A landscape with many peaks, sampled at points; each row gives a point and its height.
A climber steps from a point to the highest of its 2 nearest points, and stops where none of them is higher. Distance is the straight distance between rows; heights are no part of it.
Q30: [ 15   2  -7 -60   0 -21  10  23  41   6  18 -23  21  19   2 -14 -22 -21
 -10  18  29   2]  (h 510)
Q690: [ 30  39 -23  31  28  32  -9   4   7  -8  53  38 -23   4  31  10  18  20
 -38  20  37   4]  (h 284)
Q605: [-18  34 -24  -8 -29  21   8   8  49 -45  11 -35  16  -2   6   7  41  -1
   5   5 -34  30]  (h 420)
Q928: [  3  23 -29  29  -3  41  -4 -34  61 -39  -7 -36   5 -28   7  16  19   2
 -11 -30 -28  39]  (h 388)
Q176: [ 12  19   8   5  24  10   0 -10   2  23 -33 -11  27  21 -24   3  43 -51
   3   3   9   8]  (h 415)
Q917: [ 11 -47  39 -26  13   7 -25   6 -10 -26 -59  33 -29  22  -6 -12  20 -39
   6  39  50 -51]  (h 407)
Q213: [ 25  10  35  17   9  17 -51 -29   7 -24   0  20  -5  15   9  -3  61 -52
  -8  22   9  -3]  (h 335)
Q233: [-26  44 -10 -16 -18  -6  27  14 -24   0  78  -6   4  31  37 -36  29 -26
 -17  20  17 -29]  (h 551)
Q642: [  9 -25  16  25  11   8 -34 -38   1  10   5  -3   5 -23  28  -1  -3 -14
 -20 -23 -22  -1]  (h 260)
Q959: [ -9 -14 -26  11  10   8  10  10 -30  25  -5  25 -26 -15  10 -17 -46  34
  -6  -3  16  -7]  (h 424)
Q18: [ -2 -10  11   2 -11  10  14  25  -6  -1  -3  -6 -59  11 -19  33  29  59
  15   6 -61  42]  (h 663)
Q593: [ -9  28  10  28  51  40 -44 -12  14  -7  34  48 -43  -6  20  -8  35  -2
 -21   1  34 -27]  (h 243)
Q534: [-13   2 -31  45   5   0   2 -14 -47  35 -34  41  -2 -30 -20  10 -48  32
   2  -3  19   5]  (h 472)
Q633: [  0  36 -31  44  21  40  -6 -18  29 -12 -12   4 -11 -15  17  11  19  10
 -13 -14  -8  16]  (h 356)
Q337: [-17 -11  51 -10 -16   6   8  -1 -33  -6 -39   7  -2  50  -5 -30  71 -66
  13  32  20 -20]  (h 413)
Q370: [  5  20  -5  21 -14 -21   6  -2  -1  -5   5 -12  37  12  42  16   9  -6
  17   8 -40  -8]  (h 479)
Q258: [ 32 -25   5 -41 -34  -4   8   1  16  -9  17 -17  18  20  15 -30 -11 -25
 -10  38  16  19]  (h 478)
Q119: [ -1  23  15  -2  27  -6 -44 -21   6  -4 -26  21  12  28  -8 -12  51 -51
   7  16   8 -26]  (h 372)
Q709: [  5  -3  -4 -55   8  -6  23  35  57  -1  20 -46  11  12 -16   8 -44   8
  -6 -16  -2  36]  (h 525)
Q292: [ 15 -32  11   5   1 -27 -23 -35  -2  -6   6 -30  37 -38  49 -11 -42 -19
 -16 -45 -16 -28]  (h 229)
Q880: [-41  12 -32 -24 -23  24  42  24 -31  -1  -8 -47 -21  13   2 -46  41 -23
  -1 -23 -11 -23]  (h 244)
Q934: [ 22   9 -49  -9 -40  14  36  15   5  -4 -13 -36 -11  14  -5 -13 -16  26
 -10  -5 -19  46]  (h 565)
Q749: [-26   6   8 -39   9  22   8  16  41  20 -20  -2 -15  19 -47 -13  25 -20
   2   8  16  40]  (h 691)
Q283: [  8 -19  16 -12  -9 -13   8  23 -32  11  56  26 -20  17  59 -11 -12  15
  -8  15   2 -47]  (h 613)
Q108: [ 19 -62  -7  24  -4 -52 -18  -2  13 -21 -15  31  31 -61  11  16 -60  58
  22 -21  20 -39]  (h 112)
Q970: [ 15  -5   9  32  30 -25   8  11 -39  29   3   9  13 -22 -32  70 -53  62
   5 -27 -16   9]  (h 588)
Q759: [-53  -8   7  30  11 -25 -37 -11 -11   9  13  30  24 -58 -49  35 -76  21
  30 -22   5 -14]  (h 47)
Q477: [ 36  -3   3  12   3 -36  28  32 -55  20  24 -17 -17 -15 -19  41 -64  67
  -3 -29 -23  11]  (h 642)
Q707: [  4  14  13 -15  -3  13  15  21 -24  -2  69   7 -16  23  57 -15  29 -13
 -13  17  24 -39]  (h 580)
Q863: [ -1  53 -29 -14 -38  30  42  -4  -3 -35  37 -63  28  12  -7 -10  54 -24
 -43   7   1   6]  (h 484)
Q266: [ -4  21  15  41  16  11  -8   9 -34  18  -5  71 -46  24   6  33  37  27
  26  31  -7  -9]  (h 519)
Q387: [-27 -14   3  37  12 -58 -60 -30 -27  -3   9  56  31 -38 -18  14 -78  34
  32   0  19 -35]  (h 71)
Q305: [  6  41 -23  12  26 -29   1  18   7   5 -38  -9  45  -2  -6  38 -36   4
  21 -15   3  -9]  (h 598)
Q912: [-29  28  -8  10  37  25 -48 -18  28 -12  34  47 -27 -12  11 -40  12 -34
 -10   0  44 -22]  (h 215)
Q439: [-19 -65   7  -1 -32 -22   3  -8  -8 -22  21   2 -10 -38  44 -12 -26  51
  21 -21 -31 -32]  (h 186)
Q830: [ -5   3 -11  61   8 -11   3  -1 -63  25  -4  21  21 -46 -38  54 -57  49
  12 -27   2  10]  (h 533)
Q613: [ 29  31   9  10  14  26  25  -6 -16  20  -4 -50  40  32 -13  12  58 -46
 -20 -13  -3   1]  (h 452)
Q502: [-13 -38   1  -4 -22 -10  18 -13 -17  -8  15 -31  12 -42  35 -15 -44  17
 -14 -43 -33 -19]  (h 207)
Q407: [-12  56 -24 -19 -32  41  29  -8  37 -47  24 -31  20   0 -16   0  63 -25
 -32  39  14  25]  (h 455)
Q628: [ 18 -24  23   8  39  29 -34  -2  -2  -2 -30  34 -35 -18  12  38  22  22
   0  -9   6 -24]  (h 677)
Q322: [ 37  11 -56  -8 -70  21  42   8 -20 -24   7 -54 -22  23  -7 -29  15  11
 -24  21  -7  51]  (h 534)
Q960: [-18 -18  26 -22 -27  -1  32   1 -52  20 -28 -26  12  45 -11 -31  64 -49
  14  10 -11 -22]  (h 447)
Q801: [  0 -43  16   3  11  44 -16   8 -11 -15 -38  14 -51 -25   1  41  24  51
   9   4 -13  -7]  (h 648)
Q506: [-17 -29 -14 -13 -18 -31  10   3  45  -7  -9 -17  29 -38  -8   5 -94  34
  12 -36 -15  29]  (h 609)
Q594: [ 31   3 -13 -13   7 -21  26  40 -47  13  43 -27 -20   9   9  15 -47  43
 -17 -21 -18  -5]  (h 676)
Q497: [-47  11 -12 -39  33  20  -6   7  52  24 -28  16 -22   7 -53 -26   7 -26
   3 -11  39   2]  (h 740)
Q995: [-12 -25  27 -26 -11  -3  23  33 -18  16 -53  31 -36  41 -42  23  12  15
  40  49  -5  18]  (h 564)
Q320: [ 16 -11 -27  -2  25  30 -29 -10  -3   8 -58   7   5 -10  -3 -24   0 -35
 -20  -6  49 -20]  (h 300)
Q353: [ 15 -60  22  22 -33 -19   4 -15  16 -25   7  21  -7 -32  55 -15   5  41
  22 -11 -43 -11]  (h 165)
Q833: [ -2  34  -9  45  11  -8  13 -13 -27  17 -18  -6  28  -6   5  38  -8   1
   4 -21 -35   3]  (h 535)
Q550: [ 16  22  14  -1 -10   5  40  -4 -51  22  11 -48  22  49  -1  -6  68 -42
 -12   2 -11 -15]  (h 481)
Q778: [-44 -17  28  27   0  13 -26  -6  -8  14   7  30 -36 -31 -36  44  11  53
  36  -1 -48  16]  (h 645)
Q574: [-32  12 -15 -29   8  29  30  11 -13   9 -11 -11   0  13   0 -40  39 -39
 -16 -16  50 -48]  (h 263)
Q630: [ 11  41  11 -12 -23 -21  33   5 -26  15  58 -42  40  50   1 -28  45 -41
 -22  20   6 -10]  (h 514)
Q287: [ 21   3 -10  -5 -14 -25   2 -27  51  19   3 -31  35   7 -10 -24 -45 -15
 -12  -4 -14  59]  (h 631)
Q722: [ -1   1 -15 -13   8 -10  24  37 -49  23  50   1 -42  11  37 -16 -38  31
 -12 -14  11 -30]  (h 646)
Q65: [-55  17  30  -4  25 -22   9  -7   5  48  26 -21  14 -25 -53   4 -48 -14
   9 -40 -27  20]  (h 450)
Q73: [  3 -24  31  18   5  14   5  12  -1   1  12  21 -36 -11   6  47  15  62
  29   4 -47  19]  (h 733)
Q104: [ 27  46 -37 -10 -43  22  49  23 -32 -29  34 -40 -20  35  -1 -11  51   0
 -31  23   2  17]  (h 509)
Q882: [-11   1 -15 -28  -8 -20  16  16  67 -17  14 -47  16 -15  11  12 -46  21
  10 -39 -31  41]  (h 560)
Q703: [ 56 -30 -20 -14  21  22 -39 -15   3 -27 -84  21  -3  -9   1  -8  -2 -15
  -5  17  42  -8]  (h 325)
Q109: [-21 -28 -43   2 -15  -6  12  -2  18   7 -55  -1  15 -44 -18   2 -61  25
  16 -21  -4  29]  (h 664)
Q195: [ -3 -18  46 -25 -10  -7  -5  15  10  -1 -53  37 -24  46 -33  -4  23 -37
  30  53  17  23]  (h 508)
Q133: [ 31  16  26  14  26  20 -34 -34   9  -4  38  -6   1   7  18   2  30 -40
 -26   0   6   4]  (h 299)
Q460: [-43   2  11  25   4  -8  -3 -11  -3  17  20  -9  -4 -37 -17  22 -54  28
  12 -34 -30  12]  (h 498)
Q453: [ -1  48 -19  12  -5  12 -34 -28  25 -28  21  46 -12   9  -4 -38  35 -41
 -25  39  49   6]  (h 181)
Q636: [-49  21   9 -10  -3 -12  20   3   0  40  44 -27 -13  12 -10 -28 -15 -13
  -1 -18 -29  14]  (h 503)
Q518: [-13   0 -56  -4 -30   9  35   6  17   0 -51 -30  18 -10   4 -33 -42  -4
 -10 -14   5  30]  (h 608)
Q675: [ 21  -4  24  -1 -27 -41  -7 -15  18 -23  36  -5  47  25  55   8  17 -19
   7  23 -27  -5]  (h 434)
Q505: [  3  17 -14 -19 -13  -9   0 -15  52  22 -14  11  15  18 -27 -31  -3 -31
  -5  36  12  58]  (h 620)
Q712: [ 42 -20  29 -42 -28 -30 -12  -1  26 -24  55  -9  33  27  28 -14  17 -31
 -19  52   7   5]  (h 445)
Q698: [-10  40  -9 -10  -4  -7  22  -3  28  29  38 -54  30   9 -27 -19 -33 -35
 -16 -29 -11  42]  (h 558)
Q729: [ 17 -13  32  33  31  -3 -36 -15 -21   5 -24  45 -12   5   3  36  28   4
  17  21 -20 -21]  (h 601)
Q329: [ 47 -56  32  -9  11 -11 -51 -13  -6 -38 -75  45 -21  16   7  -8  14  -4
  17  33  29 -26]  (h 365)
Q452: [-10   2 -35 -16  21  49   6 -10  -1  16 -41  -8   6 -13  -3 -36  24 -52
 -31 -28  48 -28]  (h 281)
Q154: [-13 -12   4 -31 -28  -6  34  41 -22  -5 -19   2 -53  30 -37   5  13  40
  31  26 -38  31]  (h 611)
Q290: [ 27 -84  20  10 -19 -50 -26  -9  42 -33 -15  33  16 -38  29 -11  -9  45
  38  -6  -7 -30]  (h 138)
Q930: [ 10  14 -13 -24  26 -15  -8  14  27  10  -5   1  34   1   6   7 -31 -15
   1   1  19  -7]  (h 547)
Q339: [ -3 -31   7  27  17 -67 -62 -14  -3 -24   3  37  42 -49   5  25 -62  41
  28 -25  10 -54]  (h 91)
Q56: [-53   0  32   6  39   7 -18   4  -5  28   5   6 -18 -23 -36  37  -5  19
  17 -20 -14 -24]  (h 563)
Q173: [ 12 -36  50 -20 -11 -11 -23 -14 -19 -12 -66  19 -11  35 -15 -31  41 -67
  12  48  26 -20]  (h 451)
Q852: [ 19  45 -37  23  37  40   9  18  20   6  15  18 -33  -5   8  22  -3  42
 -21 -21  13  25]  (h 321)

Call two points neighbours if one is among the 2 nearest of the other. Go from one point of each pair to the other, from neighbour to neighbour, staying as high as possible. Name the lowest point that can't be avoided.
Q173 and Q287 -> Q65
Q287 and Q109 -> Q453
Q305 and Q109 -> Q30
Q594 and Q173 -> Q337
Q497 and Q287 -> Q505
Q73 and Q628 -> Q801

For each start below, name the point where the climber stops.
Q452 -> Q173
Q502 -> Q594
Q593 -> Q109
Q712 -> Q305
Q233 -> Q594
Q534 -> Q594
Q605 -> Q109
Q339 -> Q594
Q195 -> Q73
